Each row is a point on a landscape with many peaks, with its height.
From any point a climber steps to the highest of the 2 points nearest to it. It stops when none of these is higher. Distance is the straight distance between rows; heights are no part of it.
dig: [151 127  97 153 107 166 122 102 161 140 139 148 124 124 147 160 138 170
 150 139 140 123  96 150 179 124 125 120  86  85 149 110 113 119 167 144
 139 106 102 189 145 127 156 116 125 126 131 128 147 132 125 166 104  75
 155]  h=31.8
kuf: [105 129  90 118 103 111 134  93  83 157 117 144 134 154  87 111 172 124
 132 121 123 128 114 122 147 108  88 150 114  72 150 128 140  78 153 120
 141 152 132 148 117 147 142 115 135 129 149 129 101 128 103 152  84 117
 175]  h=30.1
lerog: [149 105 166 161 144 155 145 124 204 142 141  91 124  87 203 161 112 171
 130 152 147 136 108 153  86 137 109  94 148 122 112  98 113 219 117 161
  91  90 113 142 117 127 120  90 121 120 127  95 141 146 138  77 181 129
 130]  h=34.2
gogur: [165  70 119 162 123  47  70 165  83 133 125 109 187 114 131 111 175 111
 120  90 100 162 179 159 111 140 121 140 158 149 140 116 105 135 130 120
 139 147 172 149 102 182 151  88 125 150 100 151  56 115 100 107 117 143
 170]  h=17.5
Gos: [ 77 135 103  84 140 141 191 149 132 135 140 175 101 169 215 165 159  93
 167 136  90 137 102 108 116  83 133  88 100 136 111 123 150 156 139 137
 119  81 133 103 130 141 152 148  90 120 152 127 167  99 117 137 110 158
 152]  h=34.3
ruda: [157 149 114 141 122 129 167 128 116 103 113 100  87 131 160 104 127 118
  92 118 133 112 140 123  90 142 143 100 147 152  94 150 159 109 130 123
 141 127 114  47 111 134 119 144 150 118 131 107  72  77 162 104 117 129
 106]  h=41.1
kod: [182  93 168  95 102  72 156 211  62 111 123 112 121 111 171 100 155 120
 143 129 102 149 173 149  82 165 137 119 105 172 173 124  75 155 112  82
  69 132 140 110 116 136  93  75 118 177 120 128  85 127  92 116 131 154
 108]  h=47.3
mar: [107  88 137 101 103 106 160 135  74 147  82 157 105 144  91  63 172 130
 157 108 112 160 129 120 130  83 142 132  73  93 164 138  87  88 125  87
 118 114 138 110 114  95 144  88 126 134 166 113 122  91  97 119 101 120
 158]  h=34.1
sikos: [ 86 163 149 112 145 198 157 132 106 165 127 113  79  70 145 126 104 121
 100 124 126 185  98  78  68 121 148 154 154 139  93 162 158 164 166 128
 121 126  84  89 133 111 137 155 114 156 110 120 182 118 115 101 140 132
  84]  h=30.7
lalar: [ 73 131  85 142 145 124 133 128 127 202  92 145  96 112 128 123 182 101
 115  98 138 163 117 152 128 104 128 129 104 102  98 137 136 126 146 147
 140  92 102  83  80 157 111 143 131 149 130 123 148  99  99 118 108 108
 139]  h=38.7
Nez: [ 87  94 147 113 184 105  77 112 140 120 104 128 109 160 132 127 156 111
 120  94 151 124 142  73 125  79 128 123 128 117 130 118 179  91 121 121
 151 124 131 139  94 160 153 157 134 143 127 114 149 114 126 100  91 124
 127]  h=29.5
ragol: [128 179  82 160 133 164 120 137 141 124 146  79 118 104 145 154  99 161
  98 126 133 124 117 126 130 152 161 114 158 124  35 115 167 158 167 160
 159 149 125 116 111 124 107 188 139 125 135 106 143 160 152 148 129  91
 114]  h=3.4
riloz: [128 159 186 131 143 151 138 123 144 151 142  90 105  96 121 118  80 113
 100 172 171 143 112 108  61 157 126 130 160 153  84 138 133 143 132 113
 113 167  95 116 118 104 131 115 145 148 120 121 121 140 116  97 164 132
  80]  h=27.6
Ketu: [123  85 179 128 166 129  89 140 183 133 124 126  95 114 156 124 165 146
 165 105 123 138 142 138  99 124 107 104 108 154 144 122 156 122  81 109
 111 104 112 131  92 168 151  67 121 203 102 104 140 147  89 108  82 140
 152]  h=5.8
bosil: [174 113  86 170 107 169 138  89 150 111 158 114 145 137 175 157 107 181
 106 164 160  87 103 153 138 174 112  86  66 116 161 100 123 155 105 132
  93 128 139 153 125 107  98 123 150 118 175 108 125 143 171 121 147 134
 123]  h=16.8
buv: [ 83 178 113  71 136 118 148 139  66 139 127 160 163 134  89 147 142  47
 179 135  81 126 116 157 152 108  99 192 161 101  86 171 136 100 142 142
 131 133 107 133 119 139 110 142 118  91 104 157 133 187  95 206 135 148
 176]  h=24.0
kove: [ 56 160 100 136 141 193 137  63 115 119 128 122  87 128  71 102 114 148
 126 114 117 121  70  71 129 143 159 128 130  94 117 161 201  65 212 150
 160 138  69 135 159 131 147 190 144 109 137 144 174 117 104 151  62 116
 147]  h=1.0
zorof: [107 138 102  83 138 103 164  94  51 107 116 195 168 155 115 153 186  59
 137 155 133 131 140 118 133  90  60 135 139  77 131 132 152 137 108 128
 123 150 195 124 107 179 141 154 109  95 140 155 106 124 145 166 122 178
 134]  h=23.1
sugov: [136  40 131 145 141 101 113  81 212  68 117 138 158 154 163 149 157 167
 126 113 135 141 175 114 110 103 105  95 128  97 186  99 144 109  52 177
 115  85 184 141 107 167 164 136 112 163 128 115 128 103 142 114 121 154
 144]  h=35.7
somek: [130 133 150 119 129 157 128 150 148  99 143 157 162 160 153 179  53 102
 176 169 138 106 105 116 142 110 124 113  92 160 186 111 108 174  47  71
 102  69 102 169 175 107 110 115 102 136 122 103 172 148 151 108 132 178
  93]  h=30.6
gefe: [109 108 151  91 134 170 166 124 189 125 151 119 119 161 141 143 120 117
 126 123 133  85 126  77  94 140 113 110 129 136 140 123 132 159  92 156
 110  89  96  83 151 140 121 127 118 125 152 120 202  87 150 101 119 129
 126]  h=41.2
Kitu: [ 88 139  72 171 167 106  96 135 134 183 143 128 115  94 144 156 163 110
 107 106 117 167 138 184 131 118 104 140 150 105  98 113 129 173 133 155
 124 110 132 145  47 168 118 160 124 138  93 127 130  90  82 142 126  93
 139]  h=44.8
tavi: [154 122  80 115  60 130 165  61 107 134 128 116 117 133  78  96 127 152
 115 110 123 102 151 111 132 151 138 124 121  90 150 139  65  74 143 171
 123 129 120  80 160 129 127 154 144  81 180 118 115  65 165 123 122 101
 127]  h=45.5
tadok: [183  58 125 102 134  99 139 120 158  84 142 134 163 132 158 148 151 176
 161 121 110  92 164 136 125 139  98  99 111 122 226 117 126 132  65 150
 118 108 162 162 139 155 147 113 120 155 102 111 145 118 121 134 117 160
 154]  h=38.9
vumeg: [174  91 164 111 109  87 135 134 132  93 140 124 150 143 162 157 131 153
 128 135 106 102 200 144  95 143  89 134 133 143 183 103 116 154  60 124
  98 128 156 149  98 142  96  87 122 162  87 124 142 132 114 183 134 154
 172]  h=42.8
nofu: [174  90 142 138 132  64 115 154 105 164 111 125 137 128 122  89 157 105
 120  82 117 158 155 155 112 137 163 134 133 137 135 144 108  80 168 147
 136 129 164  89 125 129 130  78 115 151 128 130  58 126 107  91 122 112
 155]  h=19.7
nuze: [102 148  97  89 136 124 123  92  75 114 113 134 155 163  46 112  94 111
 117 107 146 145 123  69 113 119 154 150 170  89 112 150 177  41 167 165
 171 168 175 102 154 139 171 195 153  82 178 169  93  99 154 105 128 139
 119]  h=45.0
Midet: [141 104  94 133 148 106 108  98 142 103 150 118 173 173  93 153 146 133
 132 108 128  73 158 131 142 147  97 148 170 119 134 132 150 109 106 184
 177 152 179 141 142 187 143 148 132  87 146 154 120 130 178 143 124 117
 134]  h=52.7
Gamor: [133 168 120 131  60 148 199 135  93 112 131 129 114 142 118 141 119 138
 148 158  86  96 117 140 133 166 165 124  91 160 162 151  97  77 139 151
 108 104  51 122 171  82  61 117 147 105 106 162 147 122 115 187 123 122
 128]  h=28.7
zumo: [123 144 136 166 141 166 166 112 185 160 100 134  85 120 136 122 109 173
 116 124 155 155  71 145 157 130 131 105 115 127 129  97 148 100 199 166
 139 124 104 167  94 115 160 105 100 163 133 130 132 146 127 156 106  82
 145]  h=28.8
kor: [118 146 103  93 118 159 131  87  84  98 117 153 161 155  77 138 133 103
 146 122 143  94  71  87 158 102 144 156 136 108 149 144 146 105 126 139
 162 144 110 147 178 120 150 189 124  99 132 149 174 142 150 151 132 156
  99]  h=8.3
Maz: [114 138  93 158 149 173 115  90 172  98 141 110 119 121 100 142 126 139
 119 124 141  93  92 105 127 155 145 134 129  96 117 127 228  69 184 192
 162 142 105 147 150 148 139 188 164 122 123 141 160 148 132 168  85  90
 132]  h=1.7
bur: [140  85 224  94 160 118  82 174  89 141 150 129 101  72  69  55 157 123
 147  99 130 145 136 128 114 153 158 158 113 179 131 166  94 142 152  88
 108 138 112 109 122  93 104  74 121 185 111 129  81 159 101  82 106 135
 104]  h=9.4
senu: [125 131 130 172 164 130 132 138 181 138 153  95 111  83 192 169 131 147
 105 135 131 160 136 168 112 131 135  94 156 126  80  82 124 223 120 152
 105 133 128 150  52 137 141 149 119 126 118 108 147 143  99  98 146 120
 124]  h=38.2
Tuked: [112 125 150  63 152 108  76 178  59 150 136 131 123 108  75  74 168  85
 168 101 123 153 155 124 149 135 140 143 115 157 141 162  81 131 160  84
 130 165 128 124 122 112 132 102 127 163 126 148 100 158  83  96 104 174
 145]  h=11.2
kon: [161  80 121 112 128 137 175 116 122 121 128 122 126 165 164 144 156 135
 153 131 124  91 123 134  98 127  93  84  76 116 213 150 159 108 100 155
  92 115 124 125 146 143 151 143 139 154 158 126 142  82  94 148 107 148
 146]  h=35.2
Dova: [145 133 141  67  74 104 177 133  84 137  94 131 121 142  84  95 142 129
 106 123 130 135 155 115 106 135 155 144 135 123 162 141  72  84 125 137
 117 113 140  46 177 119 141 126 136  97 149 151  75  90 167 111 127 133
 137]  h=41.9
Kepog: [ 92 130 163 108 148 109  65  85 182 138  78 164 111 129 155 102 149 121
 109  82 136 170 119  97 152  43 107 122 144 169 100 117 178  60 132 106
 140 155 139 106 100 162 144 121 105 201 124 123 128 141 168 137  87  97
 134]  h=26.1
Kad: [134 169 101 167  74 170 137 122 143  91 153  92 119 109 113 126  60 159
 129 161 119  63 144 157 185 146 158 145 121 141 107 121  84 123 142 125
 115  92  43 162 147  73  69 132 180  69 104 112 145 135 146 156 145  65
 114]  h=42.1
kur: [ 69 153 109 115 161 140 206 139 102 153 137 168  79 146 190 154 150  85
 168 147  66 155 125 136 133  75 135 146 103  95  71 132 160 139 192 134
 152  77 108 130 109 118 123 144  96 103 117 137 169 104  58 170 106 126
 161]  h=30.2
pobin: [124 111 107 200 160 120  56 144 160 167 125 138 121 120 161 152 161 140
 122 117 122 166 139 162 157  84  85 126 151 131 101  88 153 133 176 121
 180 127 147 158  70 182 187 146 108 145  98 120 113 137 111 124 132  97
 172]  h=53.7
Dit: [111 158 108 118 132 158 112 118 152 125 134 174 121 161 145 153  94 114
 156 159 153 120  65 130 156  94 119 125  92 131 134 109 123 151 100 100
 134 114  98 194 140 114 138 161 143 165  92  69 171 155 128 139 129 162
 114]  h=26.0
Rad: [100  83 128 171 171 117 114  95 142 183 113 161 109 155 168 116 193 133
 140 132 132 181 111 154 128  84  75  97 110  98 133 103 150 115 171 125
 135 117 135 144  89 163 222 103 136 140 160 128 115 101  83 116 132 108
 196]  h=45.2
vigek: [114 165  95 163 107 117  86 149 162 136 136  82 146 132  84 125  79 126
 104 110 111 113 152 162 164 170 165 130 188 131  72 129 107 128 131 173
 153 176 122 104 126 113 104 147 129  87 133 140  98 147 148 131 160  81
 126]  h=2.2
veper: [141  98 205  60 116 136 107 159  90 102  96 129 153  92  70  79 133 131
 157 112 117 130 113  68 147 128 151 189  97 142 188 162  91 118 129  59
 109 121 113 130 199 102 102 118 133 116 111 132 147 129 106 121 137 141
  92]  h=50.7
senuk: [113 104 231  95 174 135  87 163 156 107 131 124 113 119 116  99 127 116
 178 122 158 116 146  76 120 127 127 146 110 174 145 158 153 141 118  84
 115 126  92 134 130 115 140 104 104 177 100 120 142 150 103  85  97 146
  96]  h=7.5
rodak: [124  75 132 129 158 111  91 117 202 107 124 103 132 173 137 134 130 146
  99 130 186 115 151 109 106 114 106 103 115 124 151 113 158 101  94 140
 127 140 173 146 122 153 152 159 153 153 151 110 133 101 149  87 119 154
 121]  h=32.6
fato: [168 134 172  91 106 119 158 140 103  88 165 133 143 151 104 162 115 143
 103 144  85  77 177 140 115 166 105 151 136 171 171 142 104 162  56 145
 106 135 142 148 146 128 104 102 130  95  96 151 157 144 159 185 155 142
 125]  h=38.5
pogir: [116 125 107  70 124  97  49 116  80 142 107 152 165 110 100  83 181 105
 160  63 129 179 172 124 186  56 113 119 126 126 152 139 106  77 138  80
 151 173 159 127 103 152 145 121 105 169 115 130  83 144 102 105  97 177
 153]  h=13.3
rogun: [137 121 160 135 118 119 101 136 120 164 152 120 133 134  96 114 114 126
  88 120 164 136 111 121  69 166 106 160 154 136 122 145 132 117 108 121
 118 150 146 119 122 138 122 105 158 170 122 129 127 126 138 121 127 110
 109]  h=25.4
maka: [147 143 154 140 161 114  50 125 142 103 129  73 183  66  82 157  52 129
 151 119 159 123  97 108 120 134 138 127 186 157 121 124 168 102 140  90
 156 179 145 183 151 114 151 114 131 109 108 131  62 190 112  94 139 130
 118]  h=26.2
bovi: [128 130 153 149 111 108 156 122 170 166 120 171 129 155 147 141 153 118
 108 155 153 148 151 144 141 121 106 140 127 106 110  92 100 146 108 167
 130  91 183 107 114 131 143 131 131 123 158 127 116 126 161 124 180  98
 141]  h=28.1
sevud: [178  80 154 180 110  89  88 145 182 103 148  88 152 117 146 139  83 146
 104 145 115 133 172 146  77 162 104 128 154 117 141  87 122 175  64 116
  96 166 161 187  97 147  89  62 138 172  82 101 127 144 140 140 155 112
 139]  h=48.9
Mami: [182 131  99 175 142  97 131 132 120 121 126 101 131 130 188 131 111 141
 103 165 142 114 151 151 117 129 108  58 148 142 115 119 109 142  90  96
 116 156 152 115 119 135 130 131 146 111 118 103  67  84 155  76 140 165
 118]  h=47.0
mik: [116 178  83 177 117 141 169 123 137 142 134 139 104 140  92 149 122 152
 126 159 135  91 126 142 195 125 166 159 118  95 127 105  86 120 168 164
 143 102  96 180 123  97 128 142 156  93 123 110 160 122 123 160 150  50
 141]  h=36.0
Lol: [164 100 169 146 141 118 157 104 197 110 150  88 116 121 167 163  64 130
 112 152 145 112 121 132 109 119 145 124 114 139  93  96 124 174  92 136
 107  86 114 124 116 116 102 104 141  93 117  86 120 150 147  83 200 123
  94]  h=30.9
bokon: [102 130  85 111 141 148 159 127 196 121 130 141 124 154 194 147 150 145
 119 136 126 120 127 103 127 120 107  72 139 107 109 101 157 171 115 169
 134 108 145  87 135 132 129 179  99 134 165 123 189  93 167 126 123 162
 149]  h=38.0
domat: [139 120 127 180 130 137 112 101 174 101 144  85 104 103 169 127  54 134
  79 164 157 119 119 133  90 153 123 111 148 126  40  55 154 169 110 117
 126 137 149 104  92 111  83 151 151 114 142 106 114 148 188  65 178  91
  77]  h=27.4
taz: [191 120 178 118  92  68 129 173 137 110  83 115 145  90 131 118 101 138
 103 122 147 147 138 144 119 146 171 142 146 131 137 123  94 135  97 101
 109 120 155 121 158 103  89  86 120 101 117 125  49 156 173  98 169 134
  88]  h=36.1
sabi: [148 147 149 161 115 139 150 160 120 176 120 125  83 112 151 150 114 138
 116 155 120 134  74 189 124 136 140 107 120 163 129 123 107 143 128  89
  92 125  83 146 116  95 112  57 105 168 116 122 127 143 112 175 143  86
 145]  h=24.8
nug: [132 155  97 129 128  86  81 142  89 125 114 121 199 129 105 149 140 116
 151  97 137 134 185 154 184 112 122 137 192 108 127 130  97 136 114 128
 149 165 164 157 154 136 163 157 142  75 116 149  71 112 108 127 140 167
 148]  h=13.1
lor: [164  79 148 137 110  78 137 121 166 138  94 148 136 167 163  93 168 128
 108 102 120 155 159 132 121 106 127 126 138 161 122 141 148  84 144 140
 133 104 190 101 128 140 172  81  94 171 128 138  53 125 150  84 121 129
 157]  h=21.5
fuvip: [ 92 127 146 123 153 148 124 119 135 186  98 134  78  88 122 118 166  95
  89 100 165 178 115 102  85 115 139 135 155 106 107  99 115 148 172 136
  99  88 109  73 114 134 152 167 125 143 132 120 145  80 112  67 134 118
 115]  h=34.4
rap: [126 168 118 117  91 128 182 136  93 153  83 121  87 127 118  82 105 105
  93 120 126 150 128 136 111 137 174 132 134 147  83 142  99 103 151 129
 130 119 110  49 130  90 113 131 126  71 138 151  89  95 151 125 135 121
 114]  h=38.3
fodo: [125 106  85 169  79 182 137  77 156 141 150 111  95 140 104  93 112 160
 108 137 165  98 108 116 115 168 138 101 118  79 141 135  96 107 136 154
 123 136 114 124 150 123 101 127 175 104 175 114 136  71 158  98  98  58
 110]  h=49.8
tok: [135 179 121  86 148  97  92 164  76 114 131 117 196 129  88 154 112  95
 154 108 101 124 161 150 161 144 122 124 206 159  93 165 125 140 124 113
 140 170 166 137 173 132 151 148 108  84 118 180  55 151 135 162 181 178
 148]  h=11.8
pil: [151  94 137  46  63  74 185 141  75 125 107 153 120 145  74  67 161 136
 160 107 104 119 121  88 104 128 146 149 109 114 198 151  72  70 133 111
 115 116 147  97 199 127 113  92 137  97 173 144 127  99 114 147 114 129
 151]  h=38.6
pago: [ 96 161 114 126 127 123 108 155 111 161  94 107  93 119  77 100 111 118
 175 114 108 142 114 149 180 102 175 151 118 153 131 156  81 110 166  93
 151 107  49 134 148  64 130 121 131 116  95 123 158 143  80 133 141 121
 139]  h=30.8
rivu: [132 125  88 141  96 103 103 131 166 137 136 149 184 147 105 134 144 144
 131 101 120 121 139 147 180 162  95 150 151 130 121 108 124 123 128 156
 160 153 172 171 112 151 126  98  97 149 129 152 122 162 172 142 117 111
 151]  h=57.4
kup: [141 108  85 131 120  57  73 119 106 132 110 154 195 146 150 110 194 125
 151 107 108 165 191 152 172  66 111 110 121 122 164 116 116 100 123 100
 143 158 184 162 105 164 160 148 103 110  88 149  64 127  92 112 106 184
 167]  h=15.2
rokuv: [137 128 111 147 120 127  70 135 140 139 120 132 174  92  87 138 136 140
 146  78 113 142 126 149 184 116  88 165 155 138 116 100 102 153 114 106
 141 161 140 196 121 138 141  99 100 137  77 135 136 191 132 181 108 108
 158]  h=58.7
tupu: [164 112  91 164 160 153 120 104 158  90 155 134 159 133 163 192 128 168
 124 148 147  72 119 176 155 147  85 103  86 110 148  96 146 169  82 158
 135 144 175 177 105 116 156 161 124 121 134 120 122 146 143 146 140 151
 124]  h=18.7
loda: [122 161 146  94 144 136 118 104 108  91 115 102 121 104  73 111  77 108
  89 131 164 128 115  66  92 120 155 135 189 145 120 145 177  68 143 113
 176 167 167  81 167 110 157 171 143  76 202 156 115  90 174  72 134 161
  78]  h=42.3
Zik: [137 141 156 103 152  96  75 162 122  96 123  97 179 134 105 138 112  90
 130  99 138 165 177 128 107 142 161 121 222 159  73 164 150 168 101 122
 145 163 154  85 141 153 144 171 109 108 115 158  60 120 146 106 143 159
  99]  h=10.4
mabo: [107 152 108 165 106 179 167 124 145 149 183 157 135 132 193 182 145 146
 133 175 140 113 143 177 154 153  93  94 104 138 146 105  82 252 108 155
  73  99 105 151  86 122 132 157 145 106 132  97 195 105 113 146 138 142
 155]  h=12.6
Tus: [ 70 151 122 133 139 191 158  88 119 134 120  91  65 132  99  92  70 168
 134 144 117 114 106  67 120 149 168 126 136 103  97 148 112 107 206 133
 161 138  51 124 168 100 134 167 137  66 139 133 199  87 109 118  99 128
 121]  h=0.1
nupo: [111 185 131 120  91 159 141 135 114 127 124 132 108 109  83 130 101 133
 157 146 111 105  92 129 167 142 183 154 148 148 141 170  88 128 140 130
 130 125  25 122 186 102  95 141 125  99  74 143 176 152 108 160 148 157
  99]  h=27.2
gaz: [ 82  74 130 162 149 139  92  92 145 149 114 182 122 143 140 111 166 159
 128 140 138 178 100 145 118  96  57 116 105  46 149 106 148 113 126 112
  88 123 142 149  97 149 158 120 176 198 136 100 149  95  80 161 126 120
 151]  h=38.4
bokif: [158 159 126 172 137 169 120 111 147  97 134  77 130 118 105 120  90 127
 109 115 146  85  79  99 120 166 166 131 158 134  95 135 197  82 167 168
 168 146 116 138 179 111 113 179 152  89 128 137 134 167 150 143 144  86
  97]  h=2.4
Pev: [148 102 192 148 169  94  84 129 182  93 129  75 162  69 150 140  88 137
 124 132 190 144 119 108 110 124 104 110 137 145 144 119 207  82 118 113
 126 179 162 171 121 123 120  94 122 154 118 108  72 161 145  49 129 156
  84]  h=29.2
Nipi: [108 194  63 111 109 182 171  96  91  80 161 175 146 148 126 155 126 120
 139 183 111  69 100 122 165 146 146 131 104 156 124 157 118 140 119 153
 152 125  96 115 175 110 119 185 115  78 155 131 215 169 157 161 144 180
 111]  h=9.3
donup: [179 148 135 145  95 160 165 109 118 111 164 123 153 140 183 152 110 148
 115 169 122  92 147 150 117 156  95  93 116 142 153  91  63 204  90 139
  63 100  98 109 137 134 104 118 145  79 135 107 132 116 162 128 155 141
 118]  h=14.8
tum: [ 94 152  37 152 142 149 114 147 101 120 157 106 117 126 157 135 120 137
 116 101  70 119 103 107 101 127 150 135 147  75  43 116 193 149 179 166
 171 148 198 122 134 141 150 191 147 108 170 114 144 123 113 153 114  96
 126]  h=4.7
tob: [104 140  90 119 138 175 146 121  93 109 177 128 119 110 139 131 131 133
  91 138  99  99 104  56  86 132 131 152 130  92  72 138 178 153 154 155
 151 140 181 116 149 144 138 208 146 109 168 106 193  99 142 117 112 128
  95]  h=6.0
votid: [ 77 149 151 104 148 134 172 155  76 147 121 159  86 136 105 131 159  66
 164 130  68 145 115 134 140 106 138 179 109 136  88 181 137 110 156 123
 148  94  62 101 108 134 103 118 100 125 111 166 140 154  93 176 138 135
 152]  h=26.3
Nivo: [170  99 153  95 117 118  83 135 120  82 132 120 191  78 100 122 134 137
 159  71 109 119 153 125 175 116  96 159 128 147 178 109 129 147 111  92
 142 140 123 195 152 150 152 102  80 133  81 140 133 147 117 144 126 138
 130]  h=67.6
nupak: [169  69 127 145 133  82 130 170 101 123 110 100 128 135 169 114 170 151
 146 153 130 134 155 145 108 126 131  71  91 140 184 131 100 112  81  82
  90 140 176 121 141 139 126  85 137 157 138 123  68  96 114  75 130 167
 131]  h=56.7
dures: [ 97 139 161 101 151  91 118 136 147 154  89 148 116 145 151  95 176 109
 120  81 120 171 132 124 121  94 125 110 153 190  88 150 192  62 169 134
 160 129 137  73 103 133 151 103  62 166 143 153  70 154 146 118  96 142
 132]  h=23.8
zag: [ 87 158 134  65 150 152 147 118  87 101 141 175 113 138 113 150 143  77
 118 144 134 129 111  54 100  91 130 156 139 119  89 143 171 154 135 148
 162 133 141 100 175 161 159 173 110  87 152 151 178 129 157 145 117 181
 107]  h=7.2
Pevub: [ 93 117 174 144 167 131 104 141 168 166  87 152  67 110 160  82 170 144
 136  95 136 215 118 147 147  83 140  98  76 160 144 106 124 107 177  85
 148 100 115 111  55 107 151  85  86 203 128 103 110 144 104  97 125 118
 136]  h=21.6
sada: [140 134 124  92  70 125 215 124  99 147 118 154 115 165 156 133 146 125
 157 138  90 125 109 133 111 132 122 113  70 126 181 131 120  65 122 131
 105 100 105 122 143 115 115  84 136 168 135 145 132 131  96 196  93 137
 166]  h=31.7
meka: [156 115  99 128 153 121 120 115  99 106 138 154 178 147 152 183 172 117
 141 130 147 112 143 140 162 101  60 104 118 118 162 113 151 184  83 149
 133 143 192 166  98 169 181 159  88 110 121 139 121 129 143 155 116 194
 137]  h=20.9
sunim: [ 98 163 121 104 121 118 193 122 105 157 145 190 122 163 130 145 146  77
 111 187 134 124 138 138 115 115  66 146 123 113 102 129  99 176 120 158
 115 118 154 107 117 136 137 123 137 114 157 130 128 103 142 146 156 151
 124]  h=25.5
fum: [109 170  83 132 123 149 114  97  81 152 151 146 126 142  91 121 129 107
 117 134 128 126 120 119 110 168 105 154 130 106 107 153 145  98 135 118
 132 186 150 135 105 147 123 126 162 136 146 142 131 114 122 149  96 133
 124]  h=27.8
mig: [195  88 183  81 106 107 112 159  85  99 111 109 175 102  75 109 126 156
 152  92  85 117 152 110 114 149 135 190 148 119 186 133 108 110 139 105
  90 133 142 170 190 128  95  90 119 107 110 136 147 144 112 141 153 116
 123]  h=58.1
Melag: [195  77 196  91 109  63 129 211 102  84 107 111 140  74 147  84 139 119
 124 112 129 151 157 144 114 151 198 148  87 156 167 139  79 150 108  83
  77  99 129  73 138 103  69  90 116 165 102 112  63 152 117  97 155 150
  90]  h=41.3
zok: [181 124 117 187 113 114 105 147 128 105 132  96 158 103 127 141  69 142
  99 158 139 114 110 159 116 137 106 130 130 114 104  94 118 139  69  85
 100 145 142 178  95 100  72  85 171 161  90 124 105 178 148 136 168  80
 114]  h=57.3
laduk: [124 135  94 162 106 119 138 139 119 196 136 108 103 131 115 118 138 120
 102 145  98 118  92 185 111 132 104 115 101 109 161 155 101 137 114 110
 104 121  90 119 106 145  74  61 153 176 122 142 154  88  89 199 130  58
 135]  h=26.9
Bar: [172 116 186 128 127  74 108 154 160  94  98  94 161 113 126 113  65 129
 122 139 185 156 111 108 104 108 163 140 131 154 109 113 144  84 113  80
 134 133 191 133 157  93 106  69  99 135 133 149  38 171 156  84 153 134
  98]  h=32.7
Vov: [172 133 129 181  82 162 133 118 149 121 120  91 104 107 131 109  52 157
 111 156 155 110  91 135 109 169 160 129 107 127 106 133 115 104 125 101
 114 141  93 140 134  76  76  78 180 107 116 132 129 154 159 137 168  74
  95]  h=48.7
dolu: [128 118 131 133 109 179 143  92 195 120 140  92  78 107 130  99 112 147
 101 133 158  82 110  90  82 172 143 103 121 131 131 127 140 131 108 124
  91 120  81  95 139 107  71 121 147 144 144 116 178  98 167  91  87  69
 116]  h=45.1
Nezum: [130 150 156  86 116 147 184 149 128  82 158 164 150 166 140 192  98 115
 122 165 111  82 134 121 139 137 134 153 102 200 165 134 117 183  38 124
 116  69  82 140 163 115  97 148  98  86 129 159 191 144 156 156 135 158
  97]  h=34.8
Moki: [133 126 171 132 137 144 125 176  94 144 114 116  67 120  98  76  93 117
 157 112 113 118 126 135 139 156 185 156  97 168 124 174  57 136 160 108
 134  89  58  96 144  51 115  90 135  84 114 120 132 132  93  95 144 110
 103]  h=36.2
bil: [164  87 219  86 130 116 142 177  69 135 130 113 146 127 119 120 120 108
 165 126 104 103 156 124 111 167 161 172  87 166 160 178  67 158 132  69
 101  83  74 127 160 102 112  90 145 102  80 137 122 142  86  99 131 135
  92]  h=43.1
dutan: [ 98 153  89 127 147 122  92 101  91 106 135 146 193 163  83 148  98 108
 102 113 128 128 131 100 148 147 115 132 178 124  79 132 195  74 123 181
 200 198 219 114 150 149 133 182 114 116 155 165 104 147 157 136 115 150
 136]  h=48.5
Mezu: [ 89 195  84 125  93 175 181 125 109 133 174 159 122 113 173 160 136 125
 127 179 115  90 109 129 168 141 130 108 121 141  89 117  82 224 116 154
  93 124  91 106 122  95 112 168 119  93 156  89 194 150 149 154 136 137
  99]  h=10.8
sanod: [118  96 136 121 154  73  70 124 101  96 132  93 172 126  88 119 129  90
 124  73 120 155 193 118  84 164 149 129 202 152 124 173 171 109  86 130
 124 177 178  73 143 168 127 120 119 138 122 165  82 118 146  97  88 147
 140]  h=9.2
Sen: [ 84 146 151 154 158 158 133 154 170 167 116 132  44 106 146 131 112 164
 128 122 120 180 110 156 167  93 147 124 117 142 119 116 144 120 191 118
 157  84  45 120  64 113 146 133  85 178 123 113 155 136  93 144 135  76
 116]  h=25.7
seli: [104 163  78 195 111 138 155 109 168 162 136 156 126 162 140 125 141 142
  94 146 136 128 136 158 180 117 139 133 118  87 103  89 107 147 161 181
 142 127 166 127  79 127 119 189 145 107 174 102 140 117 150 124 172  80
 139]  h=31.4
Sez: [ 86 193  66 115 149 196 123 113 157 140 140 154  88 160 156 158  94 149
 143 176 153 113  78 124 183  76 180  97  90  88 107 106 149 137 185 118
 153 109  80 187 135 105 150 193 147 151 112  95 202 152 104 156 100 117
 128]  h=21.7
kapa: [ 87 114 102 166 139 134 121 115 167 177 143 153  96 128 115 114 156 133
 123 165 131 152 116 184 150 137  76 125  71  68 168 139 109 154 119 102
 112 114 105 151  94 132 118  84 180 200 147 113 169  75  94 167 121 105
 154]  h=32.0

For each start below, name the point where the climber stops.
lor => vumeg
votid => fodo
nupo => Nivo

Call two points neighbours if one is among the 2 nearest of the other. Go from one point of each pair to the other, from neighbour to neighbour, staying as high as possible. Name the lowest point that can't be avoided.
Nivo and mik => nupo
pobin and Dova => rogun
nupak and fodo => rap
